Each scene shows the same named points in several views. A view is turned or mirrored, shifted and resized as a whole, has a little noise and may leave points out.

Scene 1
View 1
K_943: 3	-17	-2	-4	28	8	-9	9	36	9	10	-18	4	10	5	-10	-23	-7	9	-20	8	-15	-22	-7	14	-26	9	-5	19	9	6	21	13	9	6	-17	9	-1	22	-2	11	-16	-11	-17	13	-5	-9	-9	-4	-7	5	-2	-1	6	8	-8	-4	13
K_566: 9	16	-55	-45	6	5	-35	14	-13	-21	7	29	57	23	74	7	-63	12	-5	-29	-20	35	-68	23	4	15	-34	-20	41	-5	12	12	25	-3	2	34	2	-16	-13	18	25	26	-43	2	13	-27	-21	-9	-33	25	-3	-16	-10	25	22	-15	-31	36
K_749: 5	-7	-1	-6	22	4	1	9	13	8	7	-10	3	0	8	-5	-4	-4	1	-5	1	-17	-15	-9	20	-19	3	-9	18	8	-3	17	17	13	-4	-12	-9	-6	8	-8	11	-13	-8	-11	9	-5	-2	4	11	-13	9	7	-11	-7	2	-5	-5	9
K_339: 2	11	-23	-4	6	1	-9	7	-9	-10	1	4	30	4	33	1	-11	9	-8	2	-3	3	-33	4	12	-1	-17	-13	23	13	0	9	28	13	-12	7	-11	-18	1	-14	20	6	-27	-1	3	-6	-4	3	3	0	6	0	-14	3	6	-10	-24	17
K_698: 18	-3	-14	-36	14	9	-10	15	8	13	12	-2	6	2	27	1	-38	-11	20	-26	-9	2	-33	-4	24	-4	-10	-20	25	-9	0	28	11	0	11	11	-6	1	-11	28	3	0	-13	-14	21	-28	-8	-2	-10	5	2	-1	-2	2	14	-1	-11	16
K_274: -16	0	-45	2	20	8	-24	5	8	-29	4	7	53	33	43	-8	-33	21	-21	-21	-2	11	-50	18	-16	-5	-11	0	32	18	17	-4	24	12	-11	0	19	-22	25	-30	36	12	-45	5	-5	0	-14	-17	-17	10	0	-9	-8	36	16	-27	-22	37
K_230: 5	0	-14	-16	14	1	-5	8	7	5	6	-5	14	4	22	-1	-15	1	1	-10	-3	-5	-28	-4	20	-9	-8	-18	24	7	-3	17	19	10	1	6	-11	-6	2	1	10	-1	-18	-10	9	-12	-6	6	3	-1	5	0	-9	-1	10	-6	-13	9
K_568: -3	-8	11	24	18	3	15	2	17	9	1	-24	-4	-11	-16	-8	26	-4	-4	16	16	-35	8	-19	21	-27	9	-7	11	24	-11	11	15	22	-11	-26	-15	-12	18	-30	15	-17	-7	-9	1	12	3	10	26	-22	10	9	-5	-18	-6	-6	2	0
K_103: 16	7	-2	-16	4	-4	-1	13	-9	9	7	-1	0	-16	16	6	-4	-9	8	4	-2	-11	-16	-12	33	-8	-11	-23	20	7	-18	19	23	11	-3	4	-32	-10	-17	7	5	-3	-9	-8	17	-10	-3	15	15	-11	11	5	-10	-20	6	2	-7	1
K_974: 18	15	-26	-35	6	1	-15	14	-8	-5	8	17	24	-2	40	7	-34	-1	5	-10	-13	14	-38	3	22	10	-27	-26	31	-4	-6	19	20	1	-2	21	-18	-10	-22	17	11	12	-21	-6	18	-26	-7	7	-8	7	6	0	-12	-4	14	-3	-18	18
K_753: 0	-9	0	9	20	2	5	4	12	3	1	-15	9	-1	2	-9	6	3	0	2	9	-22	-9	-10	18	-21	3	-13	15	15	-7	12	20	17	-9	-14	-11	-9	18	-18	13	-15	-11	-10	1	4	0	8	8	-14	10	8	-11	-5	-1	-7	-6	4
K_891: -8	0	-31	-7	15	9	-21	7	9	-17	6	4	40	21	41	-7	-27	14	-11	-20	-1	10	-38	13	-4	-7	-9	-5	26	13	12	1	22	10	-7	3	13	-18	17	-15	24	7	-33	-3	1	-3	-13	-9	-14	4	3	-7	-10	21	12	-21	-21	29
K_291: 26	-4	-18	-41	17	11	-15	20	9	15	11	-3	3	1	25	0	-43	-15	21	-28	-9	0	-25	-5	32	-5	-12	-26	30	-10	-4	30	8	-6	14	10	-7	5	-11	35	1	-4	-8	-19	25	-27	-6	-2	-11	4	5	-3	-6	-5	16	2	-13	13
K_279: 27	1	-4	-29	8	4	-2	16	-5	19	8	2	-7	-15	16	4	-17	-13	12	-7	-9	-4	-18	-12	38	-5	-16	-25	25	-2	-18	26	15	5	5	6	-27	0	-17	19	-5	-6	-5	-16	18	-20	-2	11	8	-9	7	4	-6	-13	10	7	-11	6
K_907: 11	-19	-15	-28	30	17	-22	18	36	8	15	-13	9	22	23	-12	-54	-11	12	-39	-2	1	-36	-2	13	-14	2	-11	28	-12	11	28	9	0	17	-6	20	7	16	21	6	-9	-16	-19	18	-19	-17	-15	-25	7	-3	-8	-2	19	20	-1	-8	20
K_418: -8	4	-19	9	13	4	-6	8	2	-12	1	1	30	7	24	-1	-5	9	-13	3	5	-6	-25	4	1	-10	-8	-9	18	18	3	2	25	21	-16	-1	-5	-20	16	-28	23	-1	-32	-2	-1	2	-2	-2	5	0	7	-2	-8	5	8	-18	-16	19
K_240: 9	14	-29	-18	5	4	-19	11	-13	-14	4	11	30	8	39	5	-24	11	-5	-8	-9	11	-42	7	11	3	-21	-17	27	9	-3	4	27	7	-8	14	-11	-15	-7	-2	20	14	-32	1	7	-12	-7	5	-5	5	2	-3	-11	8	10	-11	-21	22
View 2
K_568: -12	20	-2	4	-3	11	-7	6	-2	4	-2	34	7	-1	-27	-12	-10	-4	10	20	-25	-22	-7	-1	3	-13	-2	-33	-27	-2	-3	8	1	-11	-2	13	0	-46	7	23	-9	-3	6	23	15	-28	8	-38	32	-34	24	-8	19	-5	-25	-28	3	-20
K_566: 25	-10	32	0	5	-40	-42	38	-58	13	26	-46	-25	-22	30	18	-6	19	3	3	-25	66	29	8	-39	-6	-11	78	20	-4	-47	11	16	8	2	-15	-49	27	1	-10	14	-7	20	10	12	24	26	27	-9	52	7	-14	10	18	-5	-32	11	49
K_274: 39	23	29	-12	-4	-23	-42	21	-27	34	31	-39	-12	-12	-3	3	2	4	-2	-16	-6	70	1	-1	-39	-13	5	43	-10	-1	-16	11	-8	5	4	-10	-22	-12	-14	-12	-1	-1	29	36	13	3	23	-7	10	18	21	-7	12	7	-12	-38	10	24
K_974: -3	-12	15	12	8	-23	-29	28	-48	-2	8	-5	-17	-14	25	12	-17	16	11	24	-34	13	32	4	-16	-8	-17	37	14	-5	-43	9	27	-4	-4	-7	-40	13	10	12	12	-11	9	-3	15	12	20	7	8	28	5	-13	17	13	-14	-23	4	27
K_749: 3	2	9	11	1	1	-11	18	-16	2	-6	24	1	-10	-5	-2	-9	6	12	26	-24	-5	1	-5	-6	-14	-6	-9	-6	0	-19	11	4	-9	0	12	-19	-25	10	25	-9	-6	11	16	13	-10	10	-8	14	-11	25	-8	25	-1	-21	-29	5	-7
K_230: 7	1	13	8	5	-11	-16	22	-25	4	2	9	-6	-12	7	4	-9	7	8	23	-27	4	12	-3	-11	-10	-8	10	6	-4	-27	7	8	-4	2	6	-27	-10	10	16	1	-6	10	8	16	4	10	0	12	6	17	-13	20	3	-16	-29	2	9
K_240: 13	5	18	-1	-3	-25	-36	25	-34	19	22	-26	-14	-11	11	7	-11	6	-1	0	-17	43	16	3	-27	-8	-9	48	-5	-3	-30	8	10	6	1	-13	-28	0	-3	-6	7	-5	17	15	10	1	27	-6	12	20	9	-13	6	14	-13	-27	10	29
K_943: 28	3	14	11	6	-12	-12	20	-11	5	-6	19	0	-18	-10	3	1	6	18	29	-19	17	-12	-18	-14	-17	-3	-7	2	8	-14	10	-9	-9	5	20	-26	-34	7	21	-15	-7	19	25	15	1	-3	5	0	-2	32	-7	27	-7	-16	-35	10	-11
K_279: -10	-16	9	20	9	-4	-9	26	-29	-10	-13	30	-6	-13	19	7	-14	16	16	44	-38	-22	25	5	-4	-10	-20	0	12	-5	-34	8	22	-8	-1	11	-31	-3	21	25	0	-9	3	-4	13	2	11	8	10	9	14	-13	27	1	-16	-21	0	4
K_891: 26	13	20	-1	0	-23	-33	21	-30	19	23	-21	-13	-13	-1	1	-3	7	3	-2	-13	49	1	-6	-29	-15	0	32	-4	-4	-23	10	-3	3	6	-8	-27	-10	-5	-2	-2	-3	22	24	18	5	19	0	6	13	18	-8	13	2	-12	-39	9	20
K_418: 9	11	14	1	1	-16	-32	18	-25	12	16	-14	-9	-5	0	1	-8	4	2	1	-22	29	10	7	-23	-11	-6	30	-10	-8	-22	10	7	-4	-2	-7	-21	-5	-3	1	5	-6	13	17	13	-7	19	-16	20	5	10	-13	14	8	-16	-31	9	17
K_698: 11	-18	18	17	10	-15	-14	31	-33	-6	-7	14	-10	-18	22	11	-9	17	21	34	-27	7	16	-8	-16	-14	-15	15	19	6	-37	6	14	-6	3	18	-40	-4	18	21	1	-9	10	3	17	14	11	23	-5	25	21	-8	27	3	-13	-25	7	11
K_907: 38	-7	28	7	12	-24	-20	32	-28	12	5	-9	-10	-27	11	15	-1	19	19	22	-21	44	2	-13	-30	-15	-4	27	24	7	-24	9	-4	1	7	16	-41	-10	9	10	-6	-6	19	23	15	21	5	32	-13	27	31	-10	29	-5	-12	-36	16	14
K_291: 13	-20	20	19	14	-18	-12	29	-31	-10	-9	18	-8	-25	26	15	-10	20	20	43	-33	5	23	-10	-11	-16	-14	13	29	8	-38	5	18	-5	2	17	-44	-1	18	23	3	-8	10	1	21	17	3	28	-6	27	20	-11	30	-1	-14	-20	8	9
K_753: 1	11	4	6	-3	-2	-9	9	-11	4	0	22	0	-7	-14	-8	-6	0	9	19	-22	-3	-5	-1	-3	-14	-3	-13	-16	-1	-14	8	-2	-11	-1	9	-12	-31	6	15	-9	-5	10	18	13	-16	5	-20	25	-20	24	-14	21	-1	-23	-30	7	-9
View 3
K_749: 1	-4	-4	2	2	2	-7	2	-3	-2	7	-2	-14	6	-8	-6	-9	-1	2	10	3	3	-12	-4	-5	-11	2	13	9	5	-7	8	-2	24	5	-6	-13	-17	8	-4	0	-1	-2	-7	7	1	2	6	-12	9	-13	4	-1	-4	-7	-1	6	24
K_753: -3	-11	3	4	-1	-3	-3	2	4	-5	3	-3	-12	8	-9	-2	-3	-6	5	14	0	3	-13	-10	5	-5	2	11	6	2	-6	7	-4	20	8	1	-8	-20	8	-8	-2	-1	-3	-15	14	-4	3	12	-19	12	-13	2	5	-4	-6	3	10	23
K_240: -13	2	13	-2	1	-7	-14	14	-17	1	0	10	12	-4	5	-2	3	14	23	-10	24	-1	-9	9	-17	-12	19	8	-11	-13	-23	-8	0	16	4	9	-12	17	-32	8	8	-2	2	14	-5	-8	3	3	2	15	7	27	-5	3	3	-1	9	2
K_291: 10	5	-17	-1	-1	5	-13	2	-28	8	13	-3	-5	-10	-8	-12	-35	23	0	-1	18	3	-4	18	-25	-25	2	25	14	15	-9	0	15	28	2	-9	-12	-4	-7	5	5	-1	0	8	-7	14	2	-7	13	6	-11	-2	-18	-8	-6	-5	-5	15
K_103: 14	-10	-4	5	12	-5	9	4	-15	15	8	9	10	1	1	-15	-25	-11	11	1	4	-5	-8	-2	-8	-18	6	15	11	9	9	10	-2	7	18	-15	-7	-18	-7	-17	9	-9	3	-32	2	-5	-19	15	1	5	-4	1	4	8	-16	-10	-16	20
K_943: -2	3	-8	2	-8	4	-19	4	0	-9	6	-5	-22	4	-18	-1	-7	13	-1	13	8	8	-11	2	-8	-9	-4	14	8	10	-17	4	6	35	-4	1	-18	-14	8	9	-3	7	-2	7	11	5	19	3	-14	8	-20	2	-10	-15	0	5	18	20
K_891: -17	1	9	-3	-5	-3	-21	13	-3	-7	3	4	0	-1	0	1	9	16	13	-6	20	2	-10	7	-10	-10	12	4	-8	-12	-31	-6	2	22	-5	16	-13	15	-25	10	4	0	3	19	4	-4	15	0	-7	18	0	24	-8	-7	7	2	18	6
K_566: -12	9	8	-8	0	-10	-20	18	-38	11	9	15	19	-19	9	-4	-11	37	22	-26	37	1	-4	29	-32	-27	24	11	-14	-11	-34	-14	18	19	-3	14	-11	39	-53	18	16	-2	5	34	-14	1	5	-12	19	13	14	34	-19	1	10	-7	6	-5
K_230: -1	0	-2	3	1	-2	-8	6	-10	2	8	1	-5	0	-3	-7	-15	6	5	-2	13	1	-10	-1	-14	-18	4	14	5	2	-11	4	3	22	5	2	-11	-6	-9	-2	3	1	-1	-2	2	3	3	5	-7	11	-10	9	-7	-5	-6	-1	4	16
K_418: -12	-8	14	1	1	-8	-10	10	2	-5	0	6	1	6	-2	-4	10	-1	14	2	6	2	-13	-4	-1	-5	11	5	-5	-10	-16	-1	-5	14	4	11	-12	-1	-11	-1	1	-2	-1	-1	9	-11	3	12	-14	13	-2	21	0	0	1	2	12	14
K_974: 4	2	-5	0	3	-6	-8	9	-28	15	10	8	13	-10	3	-15	-19	18	14	-13	24	0	-5	16	-25	-26	11	16	3	1	-13	0	7	14	8	-3	-7	5	-28	0	13	-5	2	6	-10	1	-4	-2	12	8	2	14	-12	0	-2	-6	-5	7
K_339: -7	-6	9	1	4	-10	-5	14	-8	4	1	8	9	0	1	-6	-2	5	19	-5	14	3	-9	3	-9	-14	14	8	-1	-8	-16	0	-3	13	6	6	-8	7	-22	-1	6	-4	4	-2	2	-11	-4	7	-4	15	3	20	-2	2	-3	0	3	8
K_698: 8	6	-11	0	0	2	-14	5	-28	10	13	1	-6	-7	-7	-8	-28	21	2	-5	21	4	-5	14	-22	-24	2	21	11	13	-13	2	11	24	3	-8	-11	-3	-10	6	5	2	0	8	-2	8	5	-7	8	4	-13	3	-18	-6	-3	-6	-2	15
K_907: -6	7	-5	-6	-5	5	-29	8	-21	-3	7	-2	-13	-6	-10	-1	-16	33	2	-4	24	8	-4	18	-22	-19	6	17	6	3	-28	-3	10	33	-5	7	-15	8	-14	16	1	6	0	28	4	12	21	-14	-2	11	-9	13	-22	-13	7	-1	17	11
K_279: 15	-3	-15	5	5	4	-3	3	-24	12	10	3	-1	-4	-4	-18	-29	7	4	1	12	0	-4	3	-16	-22	2	23	15	15	-2	8	7	21	11	-13	-10	-13	-4	-4	7	-6	0	-10	-3	8	-5	2	8	3	-12	-5	-8	-3	-13	-7	-11	19
K_274: -25	-1	19	-6	-6	-5	-25	15	-5	-9	-2	4	2	-4	-1	10	19	18	22	-7	21	3	-13	7	-4	-6	18	-1	-15	-19	-38	-9	-1	21	-10	26	-16	25	-30	15	4	2	-1	28	7	-11	17	-3	-12	18	6	35	-8	-7	12	5	28	4
View 4
K_974: -10	13	-5	-4	14	12	0	23	6	21	12	31	10	50	-18	-9	5	-32	7	-6	11	-19	-16	-24	-10	-3	13	0	0	11	-12	7	-40	-4	-1	-4	5	20	8	-10	44	-6	-13	-1	36	-17	-11	16	6	13	4	27	-3	25	-30	8	-14	-10
K_291: -19	11	-10	-2	7	-2	22	14	16	5	36	25	2	53	-23	-3	3	0	13	4	22	-15	-9	-6	-19	9	-2	9	25	-4	-5	13	-13	-28	-3	3	10	-6	11	-17	27	-16	-21	4	16	32	9	3	-5	2	8	7	-10	4	-15	-10	3	-4
K_103: -14	7	13	-26	34	12	1	4	5	17	24	24	21	38	6	-17	-6	-26	10	15	5	6	-1	-22	3	14	-2	-3	15	5	-14	-4	-4	-16	-6	-1	23	-13	12	-25	30	-9	-4	-10	17	-10	8	18	-14	20	-4	15	-6	-9	-27	6	-17	-28
K_907: -20	10	-21	16	-11	-9	18	24	14	-3	14	27	2	53	-31	9	4	3	16	-20	14	-26	-1	-10	-20	4	10	12	17	3	-4	24	-30	-13	-7	-10	5	23	2	0	34	-5	-26	5	18	42	-3	14	9	-3	19	12	-11	28	-12	-10	1	13
K_274: -22	-15	-20	25	-21	-8	-3	32	4	-19	-36	22	15	21	-19	5	-3	-10	20	-47	-17	-11	17	-19	2	11	7	13	-1	31	-16	40	-23	31	-19	-38	7	52	-8	22	30	16	-17	-26	11	28	-13	49	25	0	27	30	-2	52	-16	8	-6	0
K_749: -15	-2	3	-19	18	-2	11	4	9	-8	12	23	21	29	4	-7	-10	-1	19	3	2	13	18	-10	2	23	-6	6	25	5	-12	10	9	-5	-13	-12	25	-11	5	-10	19	-10	-4	-16	-5	30	12	26	-7	7	8	5	-5	-14	-16	-1	-11	-24
K_568: -13	-12	12	-29	34	-8	8	-10	9	-23	11	14	35	15	22	-6	-18	2	26	11	-6	34	29	-9	18	38	-18	6	30	10	-21	9	41	5	-24	-13	39	-26	2	-8	10	-7	3	-35	-22	37	28	37	-14	11	8	5	0	-30	-14	0	-19	-40
K_698: -17	16	-9	-2	11	0	18	12	12	14	30	26	5	54	-20	-6	0	-10	12	2	18	-19	-9	-14	-17	2	8	4	16	-2	-10	8	-28	-21	-1	3	9	-1	11	-15	33	-9	-19	5	25	18	4	0	-2	9	8	15	-13	9	-20	-4	-4	2
K_943: -19	-3	-10	1	2	-11	22	6	21	-18	17	20	10	37	-14	8	-8	13	25	-7	10	0	16	-3	-10	19	-1	15	30	2	-5	19	8	-10	-14	-8	22	-8	2	-3	16	-9	-14	-11	-5	58	16	20	-3	-4	12	7	-8	-3	-7	-15	-3	-8
K_418: -17	-6	1	-10	10	0	-5	11	1	-13	-16	21	25	22	4	-1	-9	-14	21	-12	-11	14	13	-21	13	18	3	6	7	23	-19	20	0	17	-18	-27	22	22	-2	4	24	5	-2	-30	7	17	-1	42	6	4	11	22	0	12	-18	9	-17	-23
K_279: -8	15	11	-22	27	14	11	4	7	16	33	29	10	44	-4	-13	-4	-21	11	16	15	-3	-8	-13	-5	10	0	-2	18	-4	-10	-2	-9	-22	-1	4	16	-15	19	-27	36	-13	-8	1	22	-2	9	7	-9	12	0	12	-5	-4	-21	1	-15	-22
K_230: -13	2	-2	-9	11	1	6	11	9	2	11	24	11	38	-6	-1	-3	-10	19	-3	3	2	2	-15	0	10	3	5	14	8	-13	12	-8	-5	-9	-8	17	4	5	-11	30	-4	-9	-11	14	12	4	21	2	8	8	18	-3	8	-17	2	-9	-13
K_339: -14	2	-3	-7	15	5	-6	18	1	1	-6	23	23	30	0	-7	-3	-24	18	-15	-3	5	2	-25	11	11	5	1	0	17	-16	12	-16	14	-13	-20	17	22	-2	-5	34	2	-3	-18	21	-3	-1	34	10	12	12	25	-4	21	-26	12	-16	-18
K_891: -20	-2	-14	14	-15	-2	0	22	6	-10	-20	24	14	27	-13	8	-3	-9	22	-31	-9	-8	6	-20	1	11	8	9	1	22	-13	28	-19	16	-18	-27	13	36	-4	11	32	8	-16	-20	16	22	-10	36	12	-3	20	23	-1	33	-15	6	-9	-2
K_566: -20	13	-22	25	-18	11	-5	47	3	20	-16	40	3	49	-37	-5	7	-35	5	-36	1	-38	-21	-32	-19	-16	27	6	-18	25	-11	24	-66	8	-2	-12	-12	65	-2	3	56	8	-26	4	48	-18	-33	23	26	2	18	42	-9	66	-28	11	-8	16
K_753: -19	-9	6	-21	23	-10	9	-3	10	-28	5	18	28	16	15	3	-15	6	26	0	-11	28	29	-3	15	32	-13	6	29	13	-16	18	33	7	-26	-20	38	-13	-2	-1	7	-1	2	-30	-18	44	19	39	-7	2	11	5	3	-18	-8	-1	-14	-32
View 5
K_339: 21	9	21	-3	-6	6	14	27	8	-26	-11	23	0	18	-19	-15	34	18	-8	-16	-4	6	-14	-13	-26	9	-6	-4	-19	31	-34	-12	15	-1	26	-23	14	-5	1	6	3	14	6	12	-5	-13	2	-27	-13	12	-18	-2	-2	7	20	7	-2	15
K_698: 46	12	19	12	-5	11	5	-10	2	-22	-5	-1	-17	28	7	-13	53	29	-13	-3	-5	-5	17	-15	8	12	11	-24	-49	16	-17	-7	1	-17	12	-9	28	0	2	14	4	26	-10	-6	-2	-5	0	-11	-29	9	-31	12	-18	-24	28	-4	1	5
K_568: -16	18	20	-21	-2	28	-9	45	-32	-19	8	8	0	16	-9	-15	-2	7	-3	-20	-10	2	-6	27	-16	15	-2	-2	18	10	1	-6	22	-2	-38	20	29	-32	10	1	-5	-23	8	26	6	-19	19	-5	-68	16	-12	-1	-2	-7	4	19	10	-5
K_907: 45	16	7	14	-11	4	4	-16	20	-35	7	-3	-16	17	2	-4	71	39	-27	-1	9	15	10	-8	1	22	15	-20	-69	26	-25	5	-5	-35	18	-9	16	-15	-4	3	-3	19	-13	2	7	-4	1	-8	-16	-5	-36	-1	-19	-8	20	-1	-17	3
K_103: 26	5	25	3	-4	20	9	19	-17	-12	-19	11	-9	35	3	-24	21	13	6	-16	-21	-17	6	-12	-2	5	-2	-18	-2	7	-12	-16	18	6	2	-6	38	1	14	17	10	10	7	8	-11	-6	0	-18	-47	20	-21	18	-5	-18	18	0	20	9
K_240: 25	6	20	9	-9	-3	16	26	21	-33	-9	21	-4	12	-21	-5	54	24	-19	-10	0	19	-19	-20	-26	12	-2	-6	-38	42	-46	-7	6	-7	45	-27	3	0	-2	3	5	23	2	8	-1	-8	0	-25	11	7	-22	-8	-6	20	25	4	-11	13
K_291: 51	13	14	18	-5	16	5	-18	7	-20	-8	-7	-15	34	15	-15	56	31	-13	-5	-6	-12	21	-20	17	10	14	-28	-49	10	-15	-6	4	-21	9	-7	38	-1	2	19	3	23	-13	-1	-5	-1	-2	-7	-33	13	-38	18	-19	-31	27	-10	3	4
K_279: 34	7	19	10	-1	20	6	0	-9	-12	-20	-1	-12	39	10	-21	33	24	0	-10	-19	-16	18	-16	7	4	2	-22	-23	7	-10	-18	10	-2	0	-6	39	5	9	22	7	14	-3	1	-12	-5	-1	-16	-43	18	-26	18	-10	-29	25	-6	16	11
K_891: 23	14	17	4	-10	-5	9	17	17	-36	4	19	1	10	-21	-3	55	30	-27	-4	8	28	-17	0	-26	21	4	-2	-45	43	-35	-1	0	-23	30	-19	0	-17	-5	-1	-6	15	1	12	6	-9	3	-18	0	-2	-26	-14	-13	18	20	12	-21	5
K_753: 1	18	16	-12	-4	20	3	32	-17	-21	3	9	-6	16	-9	-16	15	17	-8	-17	-2	5	-4	17	-12	15	1	-11	-6	17	-8	-2	14	-9	-16	7	23	-24	4	-1	-6	-10	6	16	2	-17	11	-10	-49	12	-15	-1	-7	-4	9	17	1	-2
K_974: 45	0	18	15	-11	1	19	3	12	-19	-19	11	-12	30	-2	-18	50	28	-5	-12	-12	-3	4	-32	-6	3	2	-22	-40	21	-29	-17	8	-3	39	-25	26	19	6	14	11	34	-3	-1	-11	-3	-8	-26	-12	19	-28	14	-6	-2	34	-14	3	11

In a view up to two points have been moved. Name them for each view, in the order of its rows, or write none.
view 1 -> K_907, K_240
view 2 -> K_418
view 3 -> K_103
view 4 -> K_291, K_753
view 5 -> none
